A landscape with many peaks, sampled at points; each row gives a point and its height.
From any point a climber steps to the highest of the 2 points nearest to it. It stops when none of these is higher. Distance is the straight distance between rows; heights are no part of it.
q_829: [120 102  60  92  59 133 146  89 101 104 123  31 132  89 118 167 142 121
 183  99 112 177 148 124]  h=4.84
q_870: [133 148 140 118 178  97 136 179 150 141 153 157 144 167 131 131 173 100
 115 126 138 134 178  97]  h=4.80
q_485: [ 70 166 121 142 146 117 144 116 142 121 156 156 131 155 147 144 149  71
 116 142 133 145 123 150]  h=3.14
q_510: [117 134 114  94 122 123 124 146 119 129 190 106 148 135 116 159 172 110
 130  82 171 181 168 103]  h=4.04
q_117: [111 143 133 184 186 128 136 145 158 128 123 177  89 178 135 124 113  96
 119 117 119 109 108 124]  h=1.21
q_147: [251  88 146 120 145 101 150 134 126 157 179 181 146 119 112 103 123 184
 144 122 134 104 106 160]  h=5.72
q_231: [139 150 178 143 154 161 114 164 171 116  82 123 115 177 127 123 108 164
 160 117 120 139 121  29]  h=6.02
q_438: [108 164 152  93 105 154 106  89 150 148  85  69 113 109 111 127  90 142
 154 126 127 140 151  65]  h=7.67
q_824: [101 152 132 107 142 143 125 161 142 142 149  82 130 124 120 144 138 130
 126  95 151 181 176  67]  h=5.95
q_675: [163 143 166 136 123 159 114  91 151 135 116 130 124 117 102 133  84 168
 158 132 121 137  82  87]  h=2.30
q_376: [ 85 132 111 134 124 127 154 126 122  85  75 144 150 147 157 122 144  92
 105 177 112 108 115 138]  h=3.86
q_618: [ 86  94 110 168 134 132 139 142 116 111 143  71  73  82 130 127 101 149
  92 123 117 142 117 123]  h=5.81
q_711: [198 110 159 126 138 117 108 167 149 117  72 198 150 172 126 137 151 129
 141 132 145  93 108 123]  h=5.48
q_453: [200 129 161 118 139 124 132 140 142 119 148 170 172 140  92 129 157 163
 164 156 151 117 100 113]  h=5.13
q_136: [ 71 175 130  96 125 158 124 130 155 157 125  83 111 147 127 148 132  96
 133  85 138 169 185  73]  h=5.51
q_134: [ 90 164 121  80  68 140 123  87 155  87  93  74 180 120 124 146 158 107
 186 162 123 139 130 118]  h=4.68
q_241: [180 111 155 149 140 140 136 126 111 169 225 108 106  97 103 115 113 182
 132  98 152 148 119 143]  h=7.35
q_41: [131 118 123 138 158  65 125 115  86 132 166 191 177 130 178 113 140 108
  96 121 135  81 119 222]  h=5.91
q_421: [201 106 139 127 132  87 130 124 112 155 180 170 147 109 116 104 140 156
 121 121 129 109 126 175]  h=6.11
q_66: [ 88 176 124 112  94 141 135  55 137 130 116  93 132 111 124 140 118 120
 161 137 123 146 107 101]  h=2.57
q_980: [193  87 170 188 170 128 148 175 123 107 168 153 131 162 133 119 121 183
 140  97 140 133  88  92]  h=0.77
q_927: [ 97 189 136 143 151 154 132 113 178 151  91 160  85 171 135 116  93  85
 133 138 102 116 150 110]  h=5.99
q_917: [107 111 135 186 177 123 144 150 134 108 145 161 110 152 128 132 120 127
 109 120 125 126  90 117]  h=1.28
q_678: [104 135 101 113  86 143 133 100 112 120 163  85 135  88 115 141 127 138
 145 131 108 172 120 132]  h=2.24
q_512: [160 110 160 144 136 156 102 163 155 132  71 136  98 155 116 134 104 161
 146 115 121 120 116  54]  h=6.39
q_622: [143 101 136 169 177 104 140 164 122 130  89 210 111 178 170 115 117  94
  90 118 122  89 123 154]  h=6.12
q_171: [ 83 187 138  68  78 154 116  62 170 107  79  65 173 135 119 136 133 122
 196 133 138 131 147 100]  h=4.52
q_595: [106  94  63 110  82 120 124 109  99  87 145  25 106  79 146 162 157 131
 153  93 117 169 147 133]  h=5.12
q_282: [ 71 115 118 184 150 111 138 153 111  86 160 143 113 130 135 133 140 134
  87 137 131 135 114 137]  h=1.40
q_994: [156 156 182 130 155 153 113 161 192 126  79 153 132 209 113 134 125 139
 172 128 128 110 138  48]  h=5.67
q_571: [193  99 165 168 195 102 152 168 125 130 202 153 145 137 123 122 143 183
 132  99 170 139 110 109]  h=0.84
q_119: [173  99 159 124 134 129 111 174 138  89 105 145 153 146 109 133 162 184
 158 154 135 131 107  81]  h=2.63
q_947: [ 79 164 151 102 131 135 109 138 171  96  62  78 123 132 130 137 136 138
 180 166 102 141 139  50]  h=5.52
q_937: [123 165 150 158 175 141 136 157 184 121  99 164 103 203 136 131 102 123
 148 135  91 129 132  54]  h=1.07
q_301: [132 126 148 140 156 153 111 138 131 157 128 114  86 121 114 113  74 166
 128 103 143 144 120  74]  h=5.41
q_831: [154  93 140 172 143 119 138 162 118  95  78 201 118 161 151 117 120 124
 101 134 116  82  92 142]  h=5.89
q_719: [143  81 126 172 121 126 119 107  94 146 207 114 100  87 120 102 104 157
  88 117 129 125 108 217]  h=1.75
q_755: [ 76 148  97  99  86 143 136  81 126 114 113  70 133 116 133 160 136  92
 160 103 123 154 128 103]  h=2.68
q_283: [157  87 105 108  83 138 120 143 110 146 119  82  99  64 105 117 110 167
 108 134 101 138 146 127]  h=4.61
q_472: [110 115 119 109 108 137 127 178 108 125 163  58 127 116 120 148 137 156
 120  89 145 189 162  89]  h=6.57
q_104: [157 115 137  86  99 151 137 167 104 136 162  59 129  97  99 123 134 200
 154 122 132 178 157  98]  h=6.49
q_593: [155 145 140 152 152 104 147 103 127 136 110 214 166 155 143 117 134  99
 128 140 144  89  89 183]  h=4.38
q_418: [157 101 143 156 159 106 123 113 104 169 252 121 102 116 131 118 135 156
  97  90 162 126 123 228]  h=1.34
q_912: [191  76 143 178 194  76 147 143 130 121 137 207 144 158 177 141 130 138
 122  90 134  71  81 157]  h=0.62
q_256: [ 66 186 113 120 116 146 142  77 142 111 118 147 152 139 146 133 140  70
 128 141 128 142 119 145]  h=2.95
q_839: [132 134 132 155 129 137 146 111 119 132  62 176 126 145 145 101  91  88
 114 154 126  84  99 161]  h=6.78
q_150: [166 139 158 116 159 134 111 169 175 156  77 166 118 179 116 124 130 127
 138 133 140 101 147  79]  h=5.42
q_748: [160 141 191 118 128 171 112 133 147 122  91 114 132 147 105 129 105 194
 195 137 146 140 112  42]  h=0.83
q_40: [137 168 148 125 132 119 129 109 162 132 140 165 158 147 109 131 142 127
 141 137 152 120 110 108]  h=4.39
q_696: [142 104 142 140 157 109 140 173 118 111 184 133 147 123 122 134 154 156
 101 129 144 143 138 105]  h=4.16
q_219: [205  92 146 165 149 106 139 149 141 122 118 201 134 157 142 138 133 144
 136 101 136  88  75 134]  h=0.66
q_50: [158 128 156 154 189 112 145 142 151 142 195 166 137 132 116 129 128 147
 126 109 166 138 109 109]  h=0.91
q_37: [174  87 158 107 127 147 100 187 126 103  90 100 117 125 105 131 137 196
 165 162 114 137 123  81]  h=2.80
q_130: [ 83 145 143 165 175 126 122 139 139 174 190 125  79 131 134 128 117 115
 101  91 154 158 136 112]  h=3.23
q_848: [ 57 130 111 147 146 137 126 166 136 134 143  82  87 128 139 136 125 110
  98 102 117 157 164  83]  h=4.79
q_508: [ 70 138 111 134 143 154 132 143 124 138 172  71  96 122 124 152 128 119
 114  71 147 184 165  88]  h=5.38
q_904: [ 92 159 135 175 178 138 145 142 175 114 123 173  79 188 146 141 107 113
 138 134  84 130 108  89]  h=1.14
q_363: [ 72 141  99  82 108 129 128 142 154  84  71  70 147 142 139 150 178  87
 148 132 111 143 184  96]  h=3.83
q_989: [165 123 124 100 114 109 124 151 125 124 129 155 158 133 103 126 157 142
 124 151 132 124 141 129]  h=5.16
q_704: [148 139 152  84  90 148 109 110 136 180 110  78 123  96 100 110 102 164
 151 121 133 153 156  72]  h=7.31
q_929: [ 97 152 128 108 122 133 118 150 151 134 100 108 123 129 109 128 129 114
 109 127 126 145 152  89]  h=6.82
q_106: [155 106 142 153 202  81 126  88 116 170 168 188 110 138 172 113 132 119
 103 102 162  68  92 219]  h=3.96
q_191: [148 106 120 127 115 111 132 151  79 127  85 183 141 134 149  95 117 112
  74 144 123  69 135 187]  h=4.94
q_798: [167 112 138  79  79 145 132 147 121  96 128  88 158  98  99 140 159 197
 193 188  95 156 132 121]  h=2.78
q_316: [ 76 120  91 121 106 107 127 149 113 100 118  94 121 121 133 147 148  99
  91 120 120 151 151 127]  h=3.94
q_459: [121 138 173 156 168 152 139 142 151 137 130 115  94 146 113 129  79 172
 152 103 129 158 116  46]  h=5.14
q_812: [107 136 142 146 164 123 133 142 131 166 219 113 117 133 122 137 148 116
 105  75 176 170 162 119]  h=3.53
q_210: [159  87 122 101 122 100 122 160 102 109 161 164 167 114 113 123 161 166
 106 146 121 112 143 160]  h=4.78
q_730: [ 68 166 143 127 146 129 140 125 174  94  49  88 108 143 161 127 108 121
 169 160  77 134 142  56]  h=5.88
q_295: [117  79  89 139 104 104 114 139  85 113 204 124 157 115 141 135 143 117
  77  97 135 129 158 196]  h=4.18
q_779: [167  78 130 149 145  93 111 152  91 150 190 167 128 105 142 104 119 150
  71 112 131  94 142 188]  h=5.20
q_986: [ 82 184 127 133 129 158 139  73 151 122  97 128 123 132 129 131  92 108
 151 148 109 138  99 104]  h=2.48
q_108: [108 131  91 113  78 124 143  69 115 112 123  94 139  84 121 141 130 129
 152 160  98 150 102 152]  h=2.35
q_948: [126 146 158 131 130 169 112 127 185  97   9 132 116 182 137 130 109 115
 173 164 101  99 109  82]  h=6.59
q_771: [ 71 102  87 122 101 131 133 128 104 110 127  37  98  88 153 152 129 122
 139  88 111 168 144 101]  h=5.57
q_676: [177  66 123 167 140 114 129 150 102 110 182 143 128 116 126 111 103 175
  86 119 119  92 127 179]  h=5.60
q_223: [135 127 134 129 219  65 134 113 120 175 159 202 126 139 197 110 136  91
  89 104 164  71 134 203]  h=3.70
q_311: [207  96 144 137 161 103 132 138 116 170 217 144 124 102 119 106 131 170
 121 103 160 127 127 159]  h=6.67
q_799: [117 141  95 106  89 125 131 112  94 145 113 137 147 117 136 117 136  80
  99 126 135 122 146 179]  h=3.52
q_482: [143 157 117  64  77 151 105 114 130 140 141  78 164 114 103 151 152 130
 153 107 153 177 161  97]  h=4.47
q_163: [136 109 109  61  63 128 131 128 115  89 119  74 153  90 112 148 169 156
 183 172  99 157 137 133]  h=2.64
q_42: [144 116 142 131 161 122 138 171 114 142 202 114 125 120 134 126 137 148
 118  98 164 169 154 103]  h=3.87
q_736: [161 143 140 134 142 115 108 124 130 194 133 155 114 121 119 104 111 117
 100 114 158 100 137 137]  h=5.28
q_708: [163 150 169 162 191 116 144 136 165 149 160 185 110 165 130 131 138 122
 141 106 164 127 103  93]  h=0.97
q_380: [166 114 137 113 105 138 103 126 108 166 108 113 107  87 105 115 102 151
 113 128 125 118 130 121]  h=4.81
q_625: [124  98 121 152 140  90 119 113  82 104 195 180 158 113 154 111 126 140
  89 124 120  79 106 229]  h=5.33
q_16: [ 92 136 128 143 155 113 125 111 128 166 181 142 106 125 135 124 131  86
  96  93 151 128 135 170]  h=2.77
q_977: [ 91 122  52 121 105 141 122 113  92 130 140  83 121 145 132 172 133  54
 122  66 145 163 163 139]  h=4.89
q_428: [137 105 116 121 109 118 128 149 103 120  85 150 132 108 128 114 118 129
  94 159 103  95 122 150]  h=5.25
q_796: [176  71 149 158 191  78 130 179 132 124 142 205 140 165 150 127 139 134
 105 100 138  86 122 130]  h=0.58
q_496: [119 138 129 161 183  90 139 124 120 117 165 197 145 148 149 127 135  97
  96 128 142  96 111 172]  h=2.37
q_483: [145 135 158 122 129 145 106 150 154  98  55 124 132 147 123 140 127 159
 171 168 118 132  99  75]  h=4.54
q_270: [195  85 123 107 102 144 156 149 112 126 166 133 146  94  85 114 138 210
 151 161  81 149 143 162]  h=3.12
q_695: [115 141 106 113 110 130 104 125 117 164 143 107 119 119 110 138 142  71
 102  67 151 156 174 134]  h=5.71
q_875: [ 77 182 126  96 114 163 121 109 184 148  45  84 124 150 140 118 103  87
 146 147 105 109 175  92]  h=6.23
q_224: [136 119 150 179 175 141 121 165 142 154 122 146  72 148 116 122  89 147
 109 106 123 131 121  73]  h=5.70
q_745: [106 126 102 115 111 111 125 124 104 110 186 130 161 121 122 155 177 101
 111  96 146 159 143 134]  h=3.73
q_188: [156 159 153 125 179 113 122 176 174 160 116 169 127 178 138 121 147 101
 115 127 136 111 176  75]  h=5.19
q_111: [ 99  96  84 131 118 105 113 147  95 124 187  95 111 118 135 144 142 106
  74  82 143 142 155 163]  h=4.44
q_911: [148  79 108 136 131  89 110 122  81 148 216 135 132 104 138 115 142 146
  84 100 135 109 156 217]  h=4.72
q_843: [ 79 150 124 142 199  77 139 127 121 130 178 197 139 156 169 133 162  83
  98 117 140 108 138 191]  h=2.52
q_562: [ 85 174 123 131 140 137 127 127 162 142 103 128 100 132 135 120 110  85
 110 139 112 143 148 104]  h=6.34
q_650: [142 127 132 101 102 117 125 142 124 113 120 102 147 107 106 138 150 157
 140 157 115 147 135 109]  h=5.54
q_602: [ 88 156 159  81 113 140 111 124 160  85  81  53 149 120 122 135 160 158
 204 169 120 155 150  66]  h=5.22
q_789: [138 127  75 107  78 140 109 106 104 145 138  88 124 125 111 163 134  77
 123  54 153 157 159 135]  h=5.30
q_913: [175 135 124 103  81 140 135  91 125 118 111 151 155 112  86 116 126 161
 174 174 100 122  81 161]  h=5.23
q_110: [108 158 148 149 134 151 123 101 154 127 112 125 119 122 109 129 101 147
 144 135 131 133  98  80]  h=2.39
q_90: [151 150 131 132 160  99 131  93 131 169 112 204 153 150 159  90 133  76
 100 136 152  82 124 197]  h=4.17
q_663: [100 104  97 126  86 129 151  99  96  95 137 121 126  81 135 131 110 137
 131 166  90 132  86 186]  h=2.22
q_884: [201 121 132 130 127 125 112 144 119 168 125 157 123 112 106 104 114 150
 113 131 146 102 128 130]  h=5.07
q_863: [ 81 147  98  87  77 127 154  99 109 102  81 116 181 143 153 143 168  51
 121 140 140 121 150 162]  h=3.50
q_979: [158 119 136 146 163 103 116  84 113 177 208 150  97 112 132 116 125 134
 114 106 164 103 110 213]  h=1.18
q_274: [119 126 123 140  95 142 126 108 125 117  71 114 107 102 123 112  95 135
 130 166 111 117  99 120]  h=7.11
q_17: [172 129 144 106 113 143 131 174 115 120 152 101 147  98  92 122 158 191
 155 145 134 154 139 102]  h=6.03
q_740: [111 122 109 121  98 142 111 104 106 179 154 101  99  97 121 123 105 110
  84 100 132 136 138 172]  h=2.16
q_720: [ 88 135 106 146 117 139 159 101 106 108  58 124 103 107 148 112  95 110
 111 166 104 104  97 146]  h=6.58
q_491: [ 71 156 135 153 161 141 110  97 132 188 186 136  61 140 135 134 121  85
 117  91 147 142 134 145]  h=3.00
q_686: [165 112 134 178 132 138 136  91 121 147 136 159 103 116 111 129  86 159
 140 124 125 121  47 148]  h=5.84
q_242: [107 141 108  74  81 129 111 135 134 111  90  82 155 121 113 148 175 106
 140 144 127 147 160 104]  h=4.10
q_121: [ 87 139 109  94  99 123 129 104 128 113  74  48 121  81 141 138 130 138
 160 142 110 148 137 100]  h=3.24
q_908: [139 149 151 154 178 140 135 150 167 133 126 182 118 181 125 134 127 131
 140 116 127 139 118  72]  h=1.03
q_995: [174  94 144 156 138 130 137 161 152 109  61 207 137 190 152 130 132 102
 129 128 126  71 100 127]  h=5.69
q_551: [101 168 141  95 120 167 127 130 187 131  30 116 122 167 137 103  95  87
 145 178 113  84 164 110]  h=6.53
q_793: [174  96 137 174 167  96 119  95 107 144 178 184 116 139 142 109 104 141
 121 113 147  81  69 217]  h=4.21
q_854: [ 48 153 103 127 113 128 132  85 121 133 121  87 100 110 140 148 117  82
 132 109 124 149 128 134]  h=2.53
q_631: [ 92 150 129 104 113 135 143 108 139 102 139  80 153 109 120 162 141 145
 168 125 128 177 120  76]  h=2.02
q_687: [147 136 133  87  99 153 104 151 111 166 146  72 126 101  99 125 130 158
 140 106 144 163 180  74]  h=6.92
q_258: [162 151 126  91 108 113 119 129 118 157  88 181 152 136 144  98 134  88
  91 139 151  78 158 185]  h=3.80
q_978: [197  82 151 196 158 136 136 155 130 125 145 173 110 161 137 128 109 173
 134  84 142 112  61 123]  h=0.71
q_943: [139 109 123 153 144 112 123 154 106 125 124 151 111 118 132 114 116 116
  83 136 131 111 131 149]  h=5.63
q_652: [139 186 154 144 177 147 124 118 194 175 112 178  97 173 125 114  92  96
 134 113 120 107 138  95]  h=5.76
q_354: [104 177 154 122 120 166 134  85 182 111  13 118 128 157 141 117  87 115
 166 174 103  87 110  85]  h=6.93
q_462: [173  94 136 152 119 148 144 155 113 128 196 101 114 107 106 106 109 203
 121 124 127 146 124 145]  h=6.64
q_713: [100 147 161 121 138 150 124 137 189  97  12  96 106 168 139 119 102 134
 182 166  91 113 130  46]  h=6.24
q_942: [118 170 133 109 116 158 122 116 156 152  51 147 123 153 129 104 102  94
 115 154 127  93 139 113]  h=6.81
q_940: [103 169 156 109 116 154 120  91 165 127  47  91 121 126 123 116  88 134
 173 151 111 109 124  75]  h=7.27
q_348: [112 126 138 164 170  99 131 130  99 139 192 165 122 127 139 127 141 118
  98 112 158 115 121 176]  h=2.54
q_613: [102 157 141  82 100 145 122 122 154  80  95  93 169 126 115 148 174 135
 177 177 125 144 119  93]  h=4.92
q_168: [ 84 142  90  89  79 117 153  87 118  80  86  25 127  82 157 144 157 114
 192 129 104 154 142 103]  h=3.40
q_281: [161  76 128 164 130 103 137 102  90 120 221 174 149  92 139 113 125 169
 103 130  98 103 113 230]  h=4.83
q_486: [ 88 140 165 145 159 150 123 129 156 126  86  87  81 130 130 133  76 166
 149 122 107 152 131  37]  h=4.85
q_164: [118 133 122 117 121 137 123 139 115 155 143 108 118 106 111 133 131 119
 103 107 141 157 149 116]  h=6.25
q_92: [171 136 149 105  93 146 114 113 142 113  80 143 150 123  92 118 119 163
 176 175 123 111  97 112]  h=5.00
q_437: [167  86 134 142 152 104 131 181 108  97 149 162 160 129 120 127 138 169
 108 138 126 112 123 133]  h=4.50
q_612: [ 71 127  76 110  97 117 147 128  86  91 116 118 169 135 159 153 163  64
 104 131 124 129 140 162]  h=3.22
q_609: [ 58 146 142 148 152 150 124 127 136 141 126  73  78 116 132 141  86 136
 143 100 121 160 147  62]  h=4.56
q_591: [146 116  81  81  71 123 114 132  99 138 155 108 153 116 115 154 165  92
 112  92 145 145 162 152]  h=4.95
q_775: [126 120 136  95 108 138 115 120 148 109  59  62 124  91 122 128 119 164
 167 162 103 136 127  87]  h=3.09
q_615: [100 205 150  94 121 141 120  96 192 144 132 116 160 170 119 132 137  88
 151 115 145 135 179  96]  h=4.06
q_337: [132 131 140  93 100 128 115 157 117  82  78 144 175 140 118 131 168 115
 135 200 135 102 133 142]  h=4.91
q_206: [154 143 140 142 147 122 131 118 130 114 127 194 154 152 121 127 138 127
 131 148 137 108  86 138]  h=4.60
q_358: [168 125 164 109  98 164  94 129 163  97  42 124 148 155 110 136 120 164
 200 178 122 108  89  95]  h=4.77
q_264: [ 54  95 108 168 137 116 134 122  92  89 178 117 127 119 152 148 133 121
  84 131 117 134 109 170]  h=1.59
q_38: [117 150 134 115 148  98 131 160 139 138 186 139 151 149 127 148 176  96
 107 100 155 156 169 113]  h=4.41
q_582: [229 111 155 135 153 115 136 142 129 145 163 176 154 131 118 119 152 180
 155 122 165 118  98 127]  h=5.43
q_549: [163 117 150 160 118 150 128 108 152 103  87 162 124 137 112 135  78 160
 173 128 109 123  62 100]  h=2.21
q_331: [170  81 128 186 147 124 130 102 104 119 189 184 128 121 132 105 101 162
 112 134 111  88  82 214]  h=4.46
q_935: [181 136 157 127 125 133 120 114 150  99 100 185 183 156 107 134 155 146
 154 162 137  99  95 122]  h=4.82
q_860: [135 122 116 127  99 120 132 112 102 119 156 158 148 109 110 131 132 128
 118 155 117 124 101 168]  h=3.77
q_742: [138 154 136 123 112 135 128 106 147 122  72 176 151 150 124 111 124 100
 135 171 129  81  97 148]  h=6.43
q_195: [144 106 109 148 106 125 124 107  98 149 158 143 106  97 124 107  96 132
  88 134 118 107 118 202]  h=1.91
q_3: [208 153 162 124 159 116 126 106 134 189 185 157 135 112 104 119 122 150
 136 104 160 125 121 128]  h=1.02
q_240: [134  76 127 151 131 131 125 122  97 140 248  89 113 104 116 120 129 162
  98  96 145 129 127 200]  h=1.55
q_756: [162 133 147 144 171 112 122 104 134 186 194 159 106 114 114 114 133 130
 126  92 180 126 118 154]  h=1.08
q_816: [127 140 127 140 188 108 134 177 141 152 102 203 106 183 159 105 133  84
  77 126 111  79 163 140]  h=6.48
q_684: [ 87 128 104 136 118 124 135 114 105 140 129 145 116 131 152 125 132  62
  83 114 137 127 153 187]  h=3.30
q_479: [110 120 130 151 128 143 133  96 134 124  87  95  86  85 125 122  74 156
 151 145 102 131  83  98]  h=6.63
q_701: [ 73 159 117 140 186 100 156 126 126 148 152 200 125 183 185 119 150  45
  90 131 125 108 159 197]  h=2.79
q_35: [ 88 102  62 105 103 116 129 145  90  97 123  82 135 130 144 168 162  72
 102  83 133 162 166 133]  h=4.37
q_889: [183 137 129 128 137  75 133  88 111 147 176 195 167 116 127 122 148 142
 124 134 139 105 107 192]  h=6.01
q_864: [121 120 115 129  97 141 116 100  98 165 112 126  93  82 125 112  99 113
  94 132 118 119 109 169]  h=2.03
q_866: [152  96 143  93 104 147  95 159 118  94  57  79 113 103 113 122 133 178
 173 187 104 126 114  88]  h=2.94
q_867: [160  93 113 118 102 108 136 141  99 115 201 134 163  99 113 131 145 170
 129 131 113 146 141 175]  h=4.42
q_175: [133 174 131 119 117 126 129 101 136 168  91 173 158 149 142  91 128  55
  98 141 162  84 139 185]  h=3.97
q_105: [133 167 134 150 133 145 132  90 155 166  63 165 107 153 126 100  90  79
 122 145 130 101 107 137]  h=7.15
q_907: [167  81 108 133  98 124 149 118 107 114 155 166 150 107 110 113 124 165
 129 157  89 108  97 191]  h=3.51
q_373: [ 78  94  79 148 111 117 145 132  75  94 141  93 110 103 156 135 131 109
  75 129 115 121 127 176]  h=1.83
q_965: [ 69 138  85  92  79 126 133 116 133  83  66  38 128 117 165 154 161  84
 167 138 121 153 169 103]  h=3.59
q_849: [115 140 110  54  72 135 102 115 132 117 103  43 151 122 121 147 154 134
 174 118 134 168 174 100]  h=4.31
q_221: [125 114 142 137 131 128 131 156 136  95  64 154 126 144 124 138 129 140
 134 156 119 110 100  93]  h=4.32
q_411: [120 127 134 168 136 146 120  81 123 144 120 129  81 111 121 116  66 151
 136 129 117 119  72 122]  h=6.22
q_127: [143 142 117 120 120  95 121  98  89 135 155 196 182 123 153 114 140 123
 110 151 137  94 125 205]  h=6.61
q_586: [ 84 134 110 133 129 108 138 130 106 105 164 160 162 132 138 146 154 101
  98 130 134 139 122 155]  h=3.41
q_666: [158 118 141 114 126 121 118 166 128 109  88 171 156 152 129 124 159 120
 123 172 141  96 120 138]  h=5.21
q_899: [154  74 136 168 136 133 131 140 112 115 174 118 111 101 115 128 102 181
 100 134 114 121 106 148]  h=6.08
q_467: [ 80  85  84 138 108 129 117 138 101 112 164  57 100  98 128 159 129 114
 105  78 143 163 154 132]  h=4.99
q_693: [ 79 126  91 139 121 142 121 114 113 156 144  95  86 109 132 134 113  75
 101  95 138 150 128 155]  h=2.33
q_261: [132  95 108 121 116 126 125 153 109 121 130  58 117  80 117 128 117 177
 125 136 110 152 136 105]  h=4.36
q_103: [149 115  91  66  66 133 118 127 112 122 147  83 157 108 108 157 169 117
 153 118 135 171 174 137]  h=4.67
q_922: [178 158 171 117 140 138 117 115 149 180 142 133 131 117 102 122 117 150
 150 114 156 141 129  90]  h=0.96
q_891: [184  92 125  78  82 135 130 163 107 103 139 120 160  94  97 131 163 195
 153 183  98 139 147 152]  h=2.93
q_968: [ 90 123 121 130 123 129 128 148 125 118  89  94 110  98 128 129 126 130
 123 148 111 139 140  88]  h=7.49
q_300: [ 70 178 102 103 102 135 136  81 147 115 118 102 157 144 125 149 158  73
 146 117 141 156 132 106]  h=2.81
q_608: [118 135 126 139 154 115 123 169 135 143 102 164 104 154 143 105 123  90
  79 133 121 110 145 127]  h=6.06
q_408: [ 76  99 114 154 155 128 133 153 116 110 106  91  83 114 142 126 107 123
  93 136 102 124 125 104]  h=6.55
q_80: [102 105 109 103  89 145 136 143 108 112 153  36 117  83 134 150 139 161
 149 106 122 188 157  82]  h=6.07
q_667: [140  74 121 136 138 134 119 188 118 108 127  91 118 100 104 123 136 180
 112 138 122 136 136 103]  h=4.09
q_217: [107 131  87  94  81 145 138  80 103 112 155  33 129  98 131 168 128 126
 190  72 128 186 146  99]  h=4.66
q_570: [ 73 123  94 117 105 122 156 132  77  97  80 131 150 137 174 125 144  83
  92 160 112 107 146 173]  h=3.54
q_98: [191  80 116 137 106 136 144 135 123 102 145 144 146 118  96 122 124 210
 146 162  90 137  96 158]  h=3.31
q_139: [182 125 136 139 105 135 131  86 130 147 126 169 139 107 104 116 104 144
 150 153 109 115  72 151]  h=5.50
q_999: [169 111 133 138 156  91 131 122  86 142 106 197 131 139 165  94 120 110
  87 132 126  73 108 201]  h=4.69
q_47: [159 162 183 120 144 152 112 136 146 142 131 119 132 129 104 120 116 183
 163 131 154 146 136  54]  h=0.90
q_757: [151 167 144 147 178 118 125 124 158 197 133 179  86 149 137 108 112  92
 107 111 143 102 140 120]  h=5.53
q_998: [ 97 153 110  90  84 137 136 117 124 130  84 150 165 144 135 111 143  59
 105 158 140 102 149 177]  h=3.74
q_414: [ 63 148 111 133 162 121 128 184 145 133 135 117  99 168 142 131 144  82
  87 114 113 163 185  89]  h=4.28
q_58: [145 137 122 119 103 144 129  96 100 151  69 147 137 120 129  92 107  93
 100 159 124  84 112 178]  h=6.37
q_155: [ 65 182 118  76  82 154 116 110 181 132  77  65 133 161 139 135 123  78
 152 121 125 124 191  86]  h=5.98
q_521: [105 147 140 126 114 143 131 115 120 131 166  86 138  97 110 136 130 170
 151 123 133 175 121  99]  h=2.13
q_212: [ 90  88  94 166 120 118 157 111  97  89 137  99 114  85 138 123 110 137
  97 156  95 121  90 169]  h=2.05
q_814: [112  87 129 164 148 127 123 134 104 123 192  84  90  94 116 129 103 159
  92 117 117 142 122 146]  h=5.44
q_897: [106 185 147 105 131 129 118 126 172 137 123 144 165 153 107 131 152 102
 138 143 150 132 146  90]  h=4.22
q_433: [114 101  79  97  58 128 150 108 108  83 125  81 162  83 130 142 156 139
 164 152  83 157 115 161]  h=2.49
q_519: [102 132 119 144 138 144 149 142 142  73  58 145 129 158 152 123 126 107
 129 187  98 101 107 100]  h=4.11
q_15: [130 107 101 137 104 118 137 109  97 120 193 116 146  99 118 138 137 138
 108 124 119 148 115 173]  h=4.07
q_656: [165 100 149 178 138 156 126 157 137 122 100 148  89 145 119 128  97 164
 127  96 125 129  83  83]  h=6.04
q_46: [ 70 181 102  96 100 164 114  95 171 149 110  68 129 170 137 158 128  60
 149  78 131 151 186  93]  h=5.68
q_367: [ 70 166 108 141 149 112 142 119 122 165 129 173 112 163 165 109 136  48
  90 113 144 124 146 193]  h=3.04

Where does a climber stop that starts at each point below?
q_612 => q_274
q_37 => q_968
q_675 => q_512
q_47 => q_512
q_854 => q_512

Call two points neighbours if one is among the 2 nearest of the other. Go from one point of each pair to the other, from neighbour to neighbour, staying as high as possible. Name the lowest point that can't be avoided.
q_968, q_241 => q_814
q_512, q_105 => q_609
q_998, q_274 => q_612
q_472, q_105 => q_136
q_421, q_127 => q_889
